Each row is a point on a landscape with many valleys, with its height.
A ball rolls from a point to the lowest of its 3 nearest points, and stops where none of them is lower. Distance is the straight distance between rows; heights are no part of it.
lerid (h 320): [-13  -5  27  61 -45  -8 -47  26 -16 -77 -62  13  53  17  15 -12  -9  13
 -25 -13 -11   0  57  13   4]
terus (h 186): [-40 -20  54 -17  28 -26  56  -8  -7  31 -28  -8 -10 -20 -16  32  15  -2
  10 -18  31 -54 -35   2  -3]
fos (h 397): [-21 -43  18  19 -37 -15 -25  12   3 -33 -86  12   3  -7   1  -3 -16  22
 -25 -12 -42   2   7  10 -36]
kug (h 294): [  9  38 -50 -28  -5 -16  47 -66  11  78  28   0 -51 -26   1  -4  18 -80
   2  10 -35   8 -26 -45   3]
Mar (h 264): [ 34  22  15  21 -54  21 -60   2  21   0  50 -27  39  44  14 -37   7  35
  36  53 -13 -26  54 -15  31]
pumud (h 209): [ 55  58 -79  26 -58 -14   5  16  44   4  12  -1 -67 -20   8  31  42  -5
  24  59 -20   6   0 -31  28]
Bor (h 614): [-20 -25   8   3  -9  -3  11  15  -5   4 -20   2  31   2  -8 -12 -31  13
  -6 -29  23  17 -26  28  17]
zil (h 275): [ 39  27 -27  11   9   6   1  20  23  -4  -2  24   8  25  23 -16   1  -6
 -20   9  28  45 -24 -12  27]
tozu (h 280): [ 48   0 -31   6 -33  -7   3 -17 -10  46  43 -12 -43  12  -8   3  41  -1
  21  41 -39   6  28 -38  -8]
pamis (h 242): [-29  27 -35   4  16  43  65  16 -20  12  16  28 -23 -39   1  -7 -13 -16
   3 -49  22  31 -40  12  36]
ladi (h 200): [ 31  24  20  -1 -40   5 -72 -13   4 -12  41 -36   4  39   7 -31  -5  62
  26  43   2  -4  57 -28   9]
nakup (h 269): [-28 -10  63  17 -14  -6 -28   8 -11 -28 -14 -19  36  -4  -9  27  -4  -5
 -18  32 -13 -26  56  11 -50]
Moteg (h 92): [ 73  33 -52  43 -20  24 -38   1  20 -20  26  23 -30   9   3  18  29  12
  10  53  -9 -13  28 -36  28]
dev (h 257): [  8   4 -52 -19   3  -5  90 -61  10  85  36  14 -42 -25  18   4  -7 -83
  -6 -25  -3  24 -13 -12  -4]
Rogem (h 105): [ -15   12  -62  -14   66    6   38  -16  -28   49   16   12  -69  -69
  -12  -15   -9   -1  -28  -41    8   63 -105   42   22]
kato (h 65): [ 37   2  55  20 -25   2 -71  -7  18 -41  12  -9  27  46  -4 -12  -3  42
  19  35 -21  -8 103 -16  18]
nuned (h 750): [-19  -5  18 -27  -2   2  20   4 -18   1 -31 -22   0   6  -9  -4 -27   0
  26 -30 -15  -4 -26  13 -12]
Midu (h 149): [ 18  45 -19   8 -13   4 -10 -17  37 -54  13  63  39  61   5   3   9  22
  24  19   1  47  -2 -11  12]
mamu (h 297): [ 11  -7   7 -14 -19  -2   7   6 -18  27  21  -1  10  12  30 -28  -8 -25
   7  26 -10  35 -32  21  34]
sez (h 570): [-14 -13  16   0  -1  -5 -17   1   2 -20 -51 -16  13   9 -22  -4 -31  27
   1 -10   3  -1 -10  46   0]
peg (h 487): [ 34 -16  24  33 -28 -22 -17   0 -16  59  31 -28  29  25  15 -12  25  13
   6  67  30 -55  65 -54   6]
sibu (h 378): [ 46 -23  -2   0 -29  -8  -2  -8 -13  60  31 -33   1  23  14  14  45 -20
  17  25   9  -9  44 -49  19]
Lepi (h 202): [-27  31 -47  -8  -2  27 -26  25  24 -93 -28  70  59  -8  -3 -15 -18  58
   7 -31  -2  91 -11  34  -2]
vofug (h 266): [-15 -48  79 -35   4   1 -13  12   8  49 -54 -23  -2 -31  -1  22 -25  -8
 -24 -22  11 -61 -41  -2 -47]
Dabep (h 295): [ 12   4  12  -7  17 -23  41 -38 -58  79  27 -17 -10 -27   2  15   6 -61
  -9  14  18 -16 -17 -20  32]
sode (h 321): [-53 -47  69 -27  54 -13  21 -30  12  37 -33 -22 -20 -21  13  24 -17 -17
 -13 -43  19 -85 -30  -4 -28]
des (h 20): [ 13  15  -5  -6   5  -2   7 -20   2   9 -10  -4   4  19  39 -31  -7 -16
   5   5  -6  51 -30  -1  37]
Fon (h 533): [-33  -9  14 -17  12  -6 -48  45  -3 -62 -65   6  17 -15  -9   7  -7  22
 -23 -54  15   6  16  26  -9]
nusat (h 182): [  5  44 -10  44 -41 -13 -19 -30  12 -54  23  54  35  36  -9 -15  -6  27
   5  16 -16  39  19  -4   6]
tem (h 90): [-10  53 -68 -19   2  34  -1  -5  -7 -54   2  48  12  -4   1 -36 -26  61
  26 -11   4  89 -45  30  15]
Fuman (h 370): [ 23  11 -18 -11 -27  13 -10 -19 -28  10  35   9 -22   3  22   4   5 -34
   2  31 -16  39   2  -4   9]
Led (h 389): [ -6 -22  -1  30  -5   1 -38  25  33 -83 -66  12  17  27 -21   8  -8  50
 -24 -55  11 -12  42  16 -24]
bove (h 556): [-30 -26  56  -4  -7 -14 -27  -2   0  -9 -39   0  13  26  -9  18 -20  15
  -6  20   1   3 -14  20 -17]
bafi (h 335): [ 15   8  44  15 -42 -28 -40  -2 -13  -8  17 -44  19  33  -4 -19  32  29
   9  45   9 -33  83 -33  -2]
kovup (h 594): [-48 -23  42 -17  61  13   8 -20  25  10 -33  -9 -12  -2  12 -15  13 -14
  -8 -91  12 -79  10   5 -58]
los (h 215): [ -3  33 -31  -9  45  29  71  -5  11   1  34  60  -7 -37  -7  -9  22 -19
   7 -42   0  32 -61   7  44]
Litin (h 218): [-28 -23  54 -19   4 -12   8   7 -36  56  -3 -26  -3 -33  -5  23  -9 -53
  13  35  -3 -43 -30 -20   2]
Tage (h 418): [-28 -50  20 -38  37   3 -28  22  36 -76 -60   1 -20   9  -6 -22 -28  -7
 -17 -55   5 -32  40  35 -69]
delog (h 204): [  9  41 -37   4  12   7  29  -6  31 -27   7  42 -25   5  -8 -29   0 -30
 -16  14  17  58 -39 -18  32]
pif (h 623): [ 34  -3   0 -17 -21  18 -26  -3 -24  22  28 -10  32  18  25  12  -3  -1
   4  36 -15  17  46   5  -5]
Petek (h 366): [-16 -59  49 -21   2  -2  23   8  -5  92  21 -55 -27  10   7 -10  25 -69
  12  55   3 -34  23  16   6]
gasi (h 680): [ -9 -12   2 -13   2  17   4  21 -15  -3 -35 -14  26  17   1 -40 -25  21
   2 -15   2   2 -22   7  20]
Bigo (h 97): [ 22  44 -83  22 -11  20 -18  32  54 -72  27  43  20  66  -4   5   2  62
  26   1  -1  77   3  -2  32]
Lep (h 386): [-32 -51  41  21 -11   4 -27  15  15 -54 -70   6   6  33  -1  16  -2  22
 -15 -35 -42 -15  20   1 -58]
bik (h 351): [ 48  15 -29   7 -24  31 -45  -3  16   8  49  14  -4  15  11 -11  18  25
  26  50 -24   0  49 -25  35]
fogi (h 488): [-33  -7   7  -6  34  -9  -9  14   6 -41 -60  -9   0 -32 -17 -34 -20  30
 -11 -30  12   6   8  45  -4]
binid (h 445): [-32 -30  57 -25  -9 -14   2 -17   5  -6 -36 -27  14   5  -2  16  -3  -8
 -21   1  16 -27   6  -4 -27]
Suko (h 328): [-29 -53  71 -13 -16 -15 -34   8 -10   7 -20  -4  35  -7  -7  50  -1 -13
 -21  12  13 -37  27  -1 -24]
pevar (h 114): [-54 -32  57 -19  32  -7 -24 -33  12  20 -36 -31   5 -23  -4 -17 -43 -17
 -14 -70  40 -75  -2 -21 -64]
dazav (h 318): [  0 -30  31  42 -11  16 -65  21   3 -81 -82 -13  27   0 -11   9 -35  37
 -16  17 -44 -27  44  -1 -13]
gume (h 208): [ 88  79 -70  33 -49 -19  18  24  17 -67  25  33 -52  21   6   4  17  40
  37  78 -13 -13  20 -33  36]
sef (h 99): [ 76  51 -22  14 -50  -6 -38  37  24 -26  28  14 -28  13  16  11   5  54
  17  79   0 -33  31 -47  30]
zet (h 692): [-40   8  12 -24  10   4  22   5   1 -16 -42  -4   3  -7 -21 -10 -27  35
  14 -35   5 -13 -32  34   8]
lat (h 642): [-48   4 -20   1  38  13  -8  24   8 -27 -45  -2   3 -34 -26  11 -31  38
   3 -49  14 -28 -18  23 -13]
lalar (h 107): [ 40  38  15   3 -17  20 -62  -4  15 -37  27 -18  39  35  16 -28  -3  58
  28  48 -13 -15  77  -5   9]
nuta (h 109): [ -3  37  -5  -4  24  11  15  23  -5 -53 -17  12  14 -23 -14 -29 -19  31
  -9 -58  46  31 -28  19   6]
tobab (h 180): [ 53  48 -75  18 -26  13 -18  -5  41  -3  19  26  -6  -9  12  37  25   4
  27  48 -30  -1   6 -20  14]
Nuba (h 178): [ 69  85 -58  37 -50  11   4  38   4 -30  32  15 -37   4  -6  32  45  26
  26  66  -9  -6  19 -49  44]
zukiz (h 183): [ 78  40 -11  16 -41  25 -41   6  44 -19  44  -4 -15  37 -17   5  15  46
  10  73  -8 -24  42 -45  32]
gur (h 547): [-49 -18  65  -9   6 -34  49  10 -18   8 -38 -10  -7  -4 -16  -1 -29  -6
  -4 -33  24 -37 -25   6 -46]
nomom (h 396): [ -1 -19  62  40 -30 -40 -50   9   4  19   1 -50  53  18   3 -15  18  14
   8  70  19 -85  83 -43  11]
pigol (h 229): [ -9   0  37  -7  -6  -7  33 -26 -40  39   6  27  -5  15   1 -39  -6 -47
   6  31  30   0 -23  25  24]
linag (h 184): [ 48  31 -86  20 -43  -3  15   9  25  11  19 -13 -60 -27  25  25  28 -19
  15  54 -53  25  -4 -27  21]
Tul (h 137): [ 55  36 -83   8 -36  -8  -5 -26  36  19  16  28 -57  12  18   8  -6 -31
  13  49 -21  35 -26 -18  34]
Kon (h 539): [ 15  -1  10   7 -38   0 -11 -19  -7  -3  65 -34  36  30  -1   2  43  -7
  27  40 -19 -34  65 -14 -12]
Vami (h 133): [-19   6 -43 -23  70  -2  77  -5 -12  48  35  21 -57 -59 -10 -20  -4 -24
 -10 -65   7  38 -84  39  28]
rabim (h 611): [-40 -28  17 -14  58   0 -19   7  23 -35 -23   1 -22   9  -7 -13 -13  16
 -22 -81  16 -39   6  31 -72]
medo (h 153): [ -3  -8 -42  -3  34  14  46   0 -41  43  40  13 -40 -40  -9 -10  13 -16
 -13 -48   7  39 -53  28   9]
lok (h 420): [ -5 -12  -4   6 -20 -14   3  11  -8   2  -1  20   2  13  40   0 -16  11
  -2 -15  14  47 -13  10  44]
rusi (h 353): [-37  -1 -43  -2  35  22  26   8 -11  -3 -14   7 -24 -36  -9  21 -20   9
   6 -48  32   6 -67  54 -18]
pali (h 319): [ -2   2 -21   4  18  -5  61 -48 -36  78  22   4 -13 -40  -2   0  14 -96
 -19  18  -1  -3 -14 -10  37]
Belaz (h 399): [ 59   7 -18 -32  12 -11  25 -10  -1  83  32 -30 -41 -53  16  -9  27 -94
  30  21   3 -26  -2 -65  10]
sumob (h 574): [-14  58 -36  -2  30  24  24   3 -30 -14  -5  14  15  -6 -15 -22 -12  -1
  12 -24  19  20 -33  15  16]
Falus (h 292): [ -6 -24  63   6 -44 -44 -60  18   1 -29  11 -28  19  27 -17 -19   3  17
  21  71   4 -27 106  -7 -23]
zefom (h 51): [ 43  13 -81  39 -40 -12   1 -21  38 -31   3  52 -33  42  10  29  24   2
   6  25 -21  78  -6 -21  31]
gim (h 195): [-24 -40  94 -28  30  10  22   8  14  53 -24 -23  -6 -25  12  26 -38 -15
  -5 -30  18 -68 -54   0 -43]
foran (h 404): [ 30  -9  34  16 -28  -6 -25  -1  -3  15  45 -30  25  43 -23 -45  30  38
  43  58  -8 -32  72 -39  13]
tepub (h 172): [ 22  19 -56   2  -4   2  55 -24  16  45  40   0 -23  -7  14 -29   6 -51
  26  -2 -37  27 -44 -22  33]
beko (h 227): [ 13 -20  46  38 -45  -5 -70  18  -7 -81  10 -40  31  -8 -15 -22 -13  50
   8  50 -36 -17  71  39  -9]
peli (h 307): [-17 -28  -2   1  18   9  54  -8 -66  32  -4 -19 -35 -11 -28  -7  17 -23
  14 -47  12 -13 -65  23  -4]
fonov (h 203): [ 53  70 -19  21 -18   7 -38  16  46 -35  25  33  10   1 -10  11  -1  27
   8  48  -7 -20  35 -37 -12]
kave (h 217): [ 50  24 -62  17 -47   7   3  20  29  20  41 -10 -67 -13  26  34  56   1
  26  45 -64   8  23 -28  24]
Vavi (h 481): [-27 -49  45  -3  42  -8  -3  21   9 -43 -58 -25 -16  10 -15 -36 -18   8
 -10 -40   1 -50  29  -1 -83]
natib (h 191): [ -2  30  -9   8 -14   0   2  16  -2 -75 -13  14  54  23 -11 -16  -2  49
   5 -24   9  65  13  10  -6]
regu (h 211): [ -6  25 -53  -7  27  15  92 -17   6  60  43  19 -49 -42  12 -22   0 -58
   6 -44 -24  45 -38  14  25]
resug (h 336): [ -4 -50  59 -37 -23   0  -8  11 -12  66  15 -63 -21   7  27  16  24 -42
   3  49  -5 -29  26  18  -5]
dufa (h 250): [ 58  -9 -25 -14   2  -3  -2 -18   1  66  41  -7 -10 -27   3 -10  32 -60
   1  27   3  -1  -2 -31   7]
ninu (h 188): [ 44  35 -74 -19 -23 -18  34 -19  42  61  11 -21 -87 -22   7  -3  17 -25
  10  64 -63  37 -18 -26   3]
teg (h 141): [ 57  19 -55  -2 -27  -3  26 -46  30  52  29  -3 -64 -36   5 -38  -2 -51
  11  43 -31  34 -22 -16  17]
zor (h 358): [ -3  13   5  16  -9   1 -20   7   0 -29 -23  33  44  -7   4  -2 -17  29
 -28  -8  -5  36  18  14  33]
Lufo (h 532): [-42 -33  79  -1 -19 -33 -16  -2   9 -32 -63  19  -6  14 -12  11 -32  -6
 -34 -26   8 -31  22  -6 -58]
Ser (h 478): [ 45  14 -27  15 -18  22 -13  -1   2   9  51  -9  -4  18   7   6  26   5
  24  43 -20  23  42 -54   5]
melo (h 300): [-34 -18  43   3 -26 -14 -28 -13 -16 -23  -8  -7  58   7 -13  32  29  10
 -28  47 -10 -31  51 -11 -13]
les (h 364): [-14 -66  60 -16 -37 -11  -6  17   4  81  32 -70 -15  25  31   3   6 -28
  20  52   1 -37  36  -4   3]
Rame (h 406): [-38 -62  51  -2  44   6  17 -42  13  64 -24  -2 -39 -26  20  25 -29   6
   1 -75  20 -71  -5  25 -35]
Bobif (h 721): [-51 -31  26  -8  46  -3  27  -6  -3  -3 -27 -18   6  11   1  10 -10  30
   8 -48  25 -28 -20  11 -38]
Kogo (h 212): [  4   5  35  27 -40  -9 -47  -5 -13 -44  17 -17  58  -3 -10   7   5  24
   3  38 -28 -15  50  23  -3]
gaz (h 173): [ 11  44 -33   6  -4  -1  -4  19   8 -49  -9  34  24  25 -21 -26  -4  38
   4 -21   5  83 -28  37   2]
rize (h 82): [ 27  -7 -24 -26 -10   2 -20 -17 -18  30  41  -7   2  -3 -13  -6  25 -14
   8  39 -17  21   8 -21  -4]
movak (h 541): [-15  38 -66   4  45  22  40   0 -46 -16   4  32  -4 -24  -7  19  12  20
  -2 -29  21  25 -56  10  20]
medu (h 263): [  6   0  63  21 -25  -6 -56  24 -21 -60   1 -40  47  22  -9 -24   0  21
  16  41 -21 -44  78 -11 -26]
sepe (h 268): [-42 -42  32 -13  64  -8  53  11   5  43  -2 -25 -29 -19 -25  38  15   7
 -11 -54  58 -11 -40  -6 -48]
mib (h 213): [-14  59 -19  -8   5   2  12   5   3 -61 -26  33  39  13   1 -19   3  45
  25 -35  17  57 -19  29  -4]
budab (h 440): [ 36 -32  34   8 -11 -24  -7   5 -12  61  34 -42  34  23  14  20  44 -13
   6  45  27 -33  34 -12  14]
lili (h 387): [-27 -63  81 -27  -6 -11  18  24  -8  81  28 -58 -11  11   6   5  21 -42
  -5  25   5 -46   5  -7 -12]
tega (h 241): [  9   1  -4 -22 -14  -7   8 -14 -20   7  16   1  -2  -8  38 -29   4 -28
   3  30  -6  10   1  -6  15]
gaguz (h 198): [-30 -15 -22 -16  15 -10  95 -38 -29  64   3   2 -51 -13 -22  -2   2 -46
 -21 -41   7  31  -9   7  32]
mag (h 190): [ -5  22 -58  -6  17  19  61  -8   9  42  37  28 -18 -21   8 -28   3 -48
  10 -33  -9  25 -36  17  48]
voni (h 372): [ 26 -26  57   1 -58 -54 -88  -2 -21  -1  11 -14  27  34  -4 -34  13  38
 -16  48  20 -47  90 -29  -3]
Fum (h 244): [  8  34  -4  36 -14  -2 -42 -17   3 -23  33  30  52  11  13   4 -11  30
  -1   9  13  39  12  -7  15]
nog (h 246): [ -9 -15  81  23 -19   3 -52  22  -7 -70  -9 -31  31  16 -18   9  -6  19
 -15  29 -17 -32  82  -2 -40]
vev (h 500): [-30  59 -47  -9  33  -1  18   2 -39 -53 -14  35  25 -15 -17 -11 -22  24
 -15 -46  14  31 -62  15  10]
sagib (h 134): [ 20  37 -70  16   8 -17  27  10  31 -43  17  51  -1  61  -6  -6  12   3
  -3  17   8  79  -6  -4  20]
nisa (h 63): [-17 -23  27 -11  -7 -34 -20 -14  -4 -13  26 -22  18  28 -21  37  17  -9
 -21  33  -6   7  37  12 -19]
Mep (h 225): [ 44  70 -60 -38  -5 -41  40 -18  48  77  28 -35 -51 -32 -10   6  14 -35
  13  47 -32  19 -29 -37   0]
sema (h 276): [-45 -10 -38 -21  19  26  62  13 -43  24   0  -3 -12 -36 -22  -4 -27  23
  25 -46  18  33 -50  24  12]
Pime (h 253): [  1  24 -28  16  -7 -16 -32  43 -19 -84 -52  21  41 -20 -21   6   3  56
 -24 -43  16  32  25  28 -18]
mozi (h 508): [ 29   6  20  10 -28  -3 -37   0  -9  -2  27  14  50  30  18  12   6   1
  12  16  -5  12  44  -3   3]
Mego (h 393): [-29 -51  16  38  22  36 -39  30  28 -73 -75   3   6  29  22 -18  -4  23
 -20 -64   1 -16  56  21 -34]
Sobo (h 138): [ 25  13 -36  11  -4  -3  15 -30  24  22  19  14 -27   9   7 -32   5 -40
  -2  26 -32  42 -43   2  24]
nefa (h 166): [ 54  38 -56  10   0 -11   4  -8  41 -24   2  38 -12  38  23  -8  10 -39
   0  19  12  60 -33  -9  28]
Lupel (h 76): [ 38  20 -52 -11 -25  15   6  -5   7  40  15  -9 -40   0  13  -4  11 -58
  -6  37 -28  23 -36 -20  21]
Rekev (h 431): [-40 -26   9 -10  23 -10 -17  27  18 -46 -55 -23 -15  -6   9 -19 -20  40
  -6 -52  23 -30  17  37 -27]
vogat (h 179): [-31 -59  33 -12  10  32  40 -17 -24  70  14 -33 -17 -29  14  27  -9 -40
   3  24 -17 -60 -28  10  -4]
nove (h 405): [-16  41 -34  -3  43  10  45   0 -35 -36 -14  17  24 -28 -43   1 -25  37
 -10 -57  37  21 -27  26   2]
Bipi (h 316): [ -4  -6  31  28 -29  12 -44  12   3 -86 -37   2  42  -1   6  21  -4  27
  -3  17 -36  -3  52  -1   2]
pupu (h 299): [ 30 -35  -2 -18   6  -6  14   4 -13  69  15 -34  -8 -21  12  13  33 -51
  -8  46  13 -29  18 -11   6]
mepal (h 838): [-51 -12  14 -36  92   1  13  -5  26  14 -16   2 -26 -20 -20   5   1  -6
 -19 -88  17 -45  13   3 -97]
Sogon (h 124): [-12 -43  57 -19  18  -3  26 -15 -21  49 -18 -39 -15 -18   2  25 -11 -15
 -21  -9 -10 -55 -56  -4 -11]
givam (h 415): [ 18  22 -17   8  -9 -19 -20   2   9 -18  -5  25  52  32  21  -5  -6 -14
 -24  -2  19  46   5 -10  57]
Mupot (h 751): [-56  -6  -9  -6  47   9   3   1   1 -17 -24  -6 -10 -26 -21  -6 -28  41
  16 -65  -7 -28 -28  28 -18]
baso (h 240): [-47 -73  78 -18   6  30  16 -12   6  79   2 -20   2 -30   2  25 -18 -10
  -2 -52 -18 -69 -42 -17 -37]
Gelez (h 360): [-13 -51  68 -33 -28  16  -9  31  -8  46 -12 -48 -10 -10  17  31   5 -44
 -14  50  14 -43   6  -2  -7]
kobak (h 585): [-41 -26   1   5  65  22 -14   4  15 -50 -41  -9   1 -29  -4 -13 -37  29
  -2 -58  -5 -26 -17  43 -25]
nopu (h 467): [-11 -15  22   9 -24   0 -20 -22 -24   5  -1  12  30  20  12  23 -20  27
 -25   7  -9  33  21  23  14]
daz (h 224): [-25   9   4  37 -22  -7 -29  36  -1 -79 -64  14  48  19 -24   4 -10  27
 -17 -37  19  32  23  20  26]
viv (h 454): [-54 -44  38 -17  46  -7  25 -18  12  57  -3 -20 -16 -12  17  29  -3  -4
 -16 -76  26 -71 -17   0 -64]
Pufem (h 135): [-10  36 -44 -13   9   9  33  -3  12 -57  10  62   1  29 -17 -31 -10  19
  21 -13   2  53 -51  23   6]
gegu (h 522): [ 33  25 -24  14   4  30 -49 -25  15 -13  43  33  27  14  57  11  12  16
  -5  15  -3  31  -7 -12  41]
Sizop (h 374): [-10 -12  20  25 -32  14 -33   5  11 -22 -45   2  35  12  24   9 -34  33
 -19 -19 -21   6  31  15  11]
Gufad (h 199): [-14   9 -23  -2  18  11  69 -23 -23  16  22   3 -28   9 -10 -36  -3 -14
   9 -32 -14  12 -42  -3  32]
Dap (h 283): [-18  36 -28  -6  21  -7 -18  33   3 -76 -42  -3  27 -13 -22 -19 -15  56
 -21 -23  17  25   4  13 -19]
bupe (h 799): [-22   0  42 -36  14   7  36 -16 -29  26 -25  -5  -2  10 -26  23 -10 -50
  -2   6  18 -32 -33   9   2]
keka (h 147): [ 91  57 -28  43 -61  11 -14  24  29 -26  43   9 -32  10 -14  13  23  31
  22  73 -22 -27  22 -57  37]
Gine (h 402): [-32 -36  78 -10  -1  -6 -42  20  28  35   6 -57  38  -2  16  38  -6 -29
 -18  32  21 -62  55  11 -15]
dib (h 398): [-15 -50  76 -39  -1  -9  13  25 -15  69   5 -47 -29 -16  -8   9  -4 -47
  -3  19 -28 -41 -10  22 -30]
Nugo (h 247): [-27  55 -18 -13  -8 -14  -9  10  -6 -98 -42  18  26   5 -16 -30 -19  50
   5 -36   0  62 -20  32 -24]
Vani (h 214): [ -4  45 -15  31  -8  -4  -9  11  21 -46 -18  33  36  23   1  -8  18  39
   1 -32  34  63  18  11  27]
gosub (h 301): [ -9  -4  78  14 -36 -25 -40  20  -4 -22  10 -76  45  19 -23 -11  16  20
  17  50  14 -62  69  12  -9]
difa (h 430): [-30 -73  29 -14  32  10   8 -11   0  66 -28 -11 -30 -20  -6  51  -4 -17
  -7 -43  14 -55 -35  -4 -32]
Ged (h 19): [-33 -32   1 -21  23  -4  50  -3 -21  13   7 -13 -12 -12 -34  24 -10  12
  -5 -44  10 -21 -36  30 -29]
kuneb (h 236): [ 26   5 -13 -29   8   5  34 -22 -26  52  33   5 -10  -9   3 -32  27 -69
 -10  42  -1  18  -1 -16 -10]
foli (h 281): [ 57  11 -41 -22   2 -21   3  -5  -1  60  47  -6 -40  -8  -1  -9  19 -67
   6  40 -13  28  10 -35 -15]
soka (h 187): [  8  58 -38  -6 -18   0  -2  28  11 -68 -12  39  24  24  -1 -24  -4  50
   9 -18 -22  93   1  25  26]
dufu (h 169): [ 41  23 -41  34 -24  13 -20  -1  33 -13  38  45   4  28 -13  20  16   0
   1  37  -6  30   4 -43  22]
nune (h 89): [ 43  18 -72  20 -31 -10 -18  -4  37 -15  11  42 -38  21  10  23  23  -6
   4  40 -29  41  -4 -22  24]
mabev (h 501): [-18  12 -23  -8  46  36  13  16  -5 -14  -9 -10   8 -34 -25  15 -25  51
   4 -53  32  -7 -37  30   6]
Pazez (h 171): [ 52  66 -66  20 -37   0 -19   4  17 -39  25  25 -21  12   7  31  16  19
   4  58 -19   6 -16 -46  28]
budoz (h 527): [ -42  -54   45  -32   62    0   17   -4   22   53   11  -17  -26  -22
   11   -4  -25   -9  -28 -115   44  -49   16   17  -58]
rut (h 400): [-27 -58  24  14  14  -5 -36  -1  33 -64 -61   2  -4  11   9  -2 -25  22
  -9 -74  -7 -25  17  26 -52]
Bekug (h 196): [ 37  -6 -33   0  14 -12  28 -42 -16  60  31  12  -8 -14   1 -11   8 -35
  -7   3 -15   9 -37 -19  13]
bil (h 189): [-28 -10 -30  -8  20  -2  83 -13 -37  41  15   0 -39 -18  -5 -21   3 -48
   5 -35   2  28 -29   7  24]
lif (h 551): [-35 -24  39 -31  64  31 -30   9  17 -24 -32  -1 -20  -8  24 -37 -21  -2
  -5 -77  -3 -51  26  15 -91]
Malim (h 423): [ 20 -34  -9 -32  -8   2  14   0 -33  34  32  -6   9  22   9 -10  -7 -41
   0  21 -12  12 -26  20 -10]
povor (h 363): [ 39  36 -30  15 -28   8 -50 -28   6 -13  39  12  53  21  12   1  14  23
  14  43   2  13  35 -13  17]
sor (h 355): [-11 -12  64  13 -18 -19 -35   8   5  18  -4 -55  36  18  -5  12  22 -20
  -3  49  -1 -80  55 -23 -13]
remu (h 142): [-27 -35  -1 -30  70 -14  36   7 -10  39  -8 -10 -41 -28 -21  13 -15   4
 -40 -68  44 -13 -71  14 -42]
reto (h 185): [ 29  29  20  18 -17   4 -61   4  19 -46  23  14  76 -12   6 -15   5  37
   8  51 -15 -13  52   5   1]
kopif (h 210): [-17  24   7  28 -14 -18 -30  -8  -7 -82 -23  12  49  23 -15  -3   8  31
  -9 -15  11  20  27   7  13]
Zege (h 298): [  3 -42  24 -16   7   0  -2  17 -24  61  -1 -48  -3 -29  18   2   9 -56
  -5  47  -1  -2  30   1  11]
Rar (h 170): [  1   3 -30 -23  20  15  84 -13 -10  54  36  17 -47 -22  -8 -21  27 -15
 -13 -75   9  35 -37  21  20]
dolun (h 633): [ 20  47 -63  31  41  28  49   7   6 -18  -1  20   9   1   6 -35  11  -3
  19 -27  37  47 -37  -3  38]
dat (h 347): [-12 -45  87 -13  12   9 -27   0  25  18 -39 -17  10 -30  -5  26 -26  -7
 -15 -16  11 -41  16 -12 -59]
Naka (h 85): [-19 -24 -24 -26  58   0  27  -5 -43  20  10  13 -61 -57 -25  10  -9  10
 -16 -36  10  47 -83  39   3]
pemog (h 113): [  8  50 -85  25 -33  14   2 -21  52 -57  17  60  18  70  -6   3 -11   7
  24  16 -24  58 -29  -5  39]
lun (h 790): [-23 -24  15 -11   0   0  46  -1 -51   8 -10 -10   5  26  -6 -12 -25  -7
   3  -4  -1  -7 -38   9  12]
sug (h 55): [-21 -46  -9 -34  44 -14  27   4 -44  24   4 -23 -42 -32 -30  39  -8  13
 -16 -49   6  14 -79  29 -28]
rimum (h 259): [  6 -24  11  -8  19   1  -1  -1 -32  47  26 -31  -8 -35  12  11  13 -50
 -22  53   8 -30 -10 -22  10]
kozur (h 388): [ -9 -52  78 -25  14  -4 -22  35  14  46 -26 -32  20   0   7  36  -5 -28
 -20  16   7 -37   0   5 -41]
zol (h 205): [ 37  48 -67  36 -32  -9 -36  -8  33 -73  42  41  -2  44 -15  18 -11  26
  59  59 -31  15 -33 -32  -2]
lozuz (h 302): [-12  38  25  31 -19   4 -48 -26  -1 -55 -12  19  74   7  22  20 -16  22
  -6  14  -7  15  30   6  37]
Nako (h 329): [ 54 -23  -6 -22  -9  -8  17 -20   9  94  31 -15 -41 -20  30 -10  32 -56
  13  32   4 -17  16 -50  33]
betag (h 309): [-22 -30  40 -32  -5 -30  13   3 -27   4   0   0  18   3   4  22  -9 -46
 -18  47   7 -19  13  12 -18]
Vavo (h 572): [-19  26 -63 -14  36  -1  48  -6 -14 -17  21  67  13 -22 -10  -8   2  27
  -3 -49  14  50 -69  17   5]
nav (h 201): [-18  -5 -11 -22  24  -1  46 -17 -47  43  28  20 -22 -10  -5 -26  10 -59
  15  -2   7   9 -26  17  36]
Liga (h 312): [ -9  19  24  58 -26   6 -79  -9  -1 -55 -25   7  84  11  -4   0 -18  39
  -4  10 -17   1  39  -9  13]
mopeg (h 61): [-53 -31  40   0  30   0  43  -7 -28  74 -22 -18 -11 -29  -7  36  -3 -37
 -12 -19  17 -54 -49 -16  13]
Selin (h 565): [-19  30 -72  -6  29  24  30   0 -43   7  17  43 -37 -58  11   0   6  17
 -37 -63  21  53 -91  17   3]
Did (h 296): [ -6  21  15  19  -4  -5 -16  11  -9 -35 -35  -3  25  22   1  -4 -10  25
 -18 -28  26  38   4   7  20]
kifo (h 429): [ 36  45 -43  29 -23  14 -60 -23  33 -33  12  28  42  32  23   8  -3  31
  20  25 -13   3   9 -33  17]
ninar (h 152): [-34  -4 -17 -17  29 -17  78  14 -38  41  30  19 -67 -49 -26   6  18 -26
 -14 -50   7  35 -79  52  19]
luz (h 382): [-32 -33  15  36  -1  12 -38  22   3 -56 -62   5  10   8  16  16 -11  47
 -28 -38 -26   6  31  15 -15]
dogu (h 395): [-18 -61  20  11  -9  24 -69  31  13 -93 -80  42  29  55  14   6 -28  34
 -13 -49 -28 -48  44 -12 -29]
Dol (h 260): [ -8 -20  17 -12  29  -7  37   0 -41  65  28 -24 -29 -52  11  16  17 -83
   2  32  10 -42 -18   6   3]

Where does a ball stop that starts at each point below?
Vami => Ged
budab => des
Nako => des
Belaz => des
pamis => des
beko => kato
mozi => Bigo

Call two points neighbours if one is among the 3 nearest of the other. Go from one point of each pair to the other, from neighbour to neighbour, staying as low as possible. Name the highest point that can't be avoided.
des / zefom => Sobo
Moteg / des => dufu
mopeg / pevar => sode
bil / Moteg => Gufad
zefom / Lupel => Tul
nisa / kato => nakup
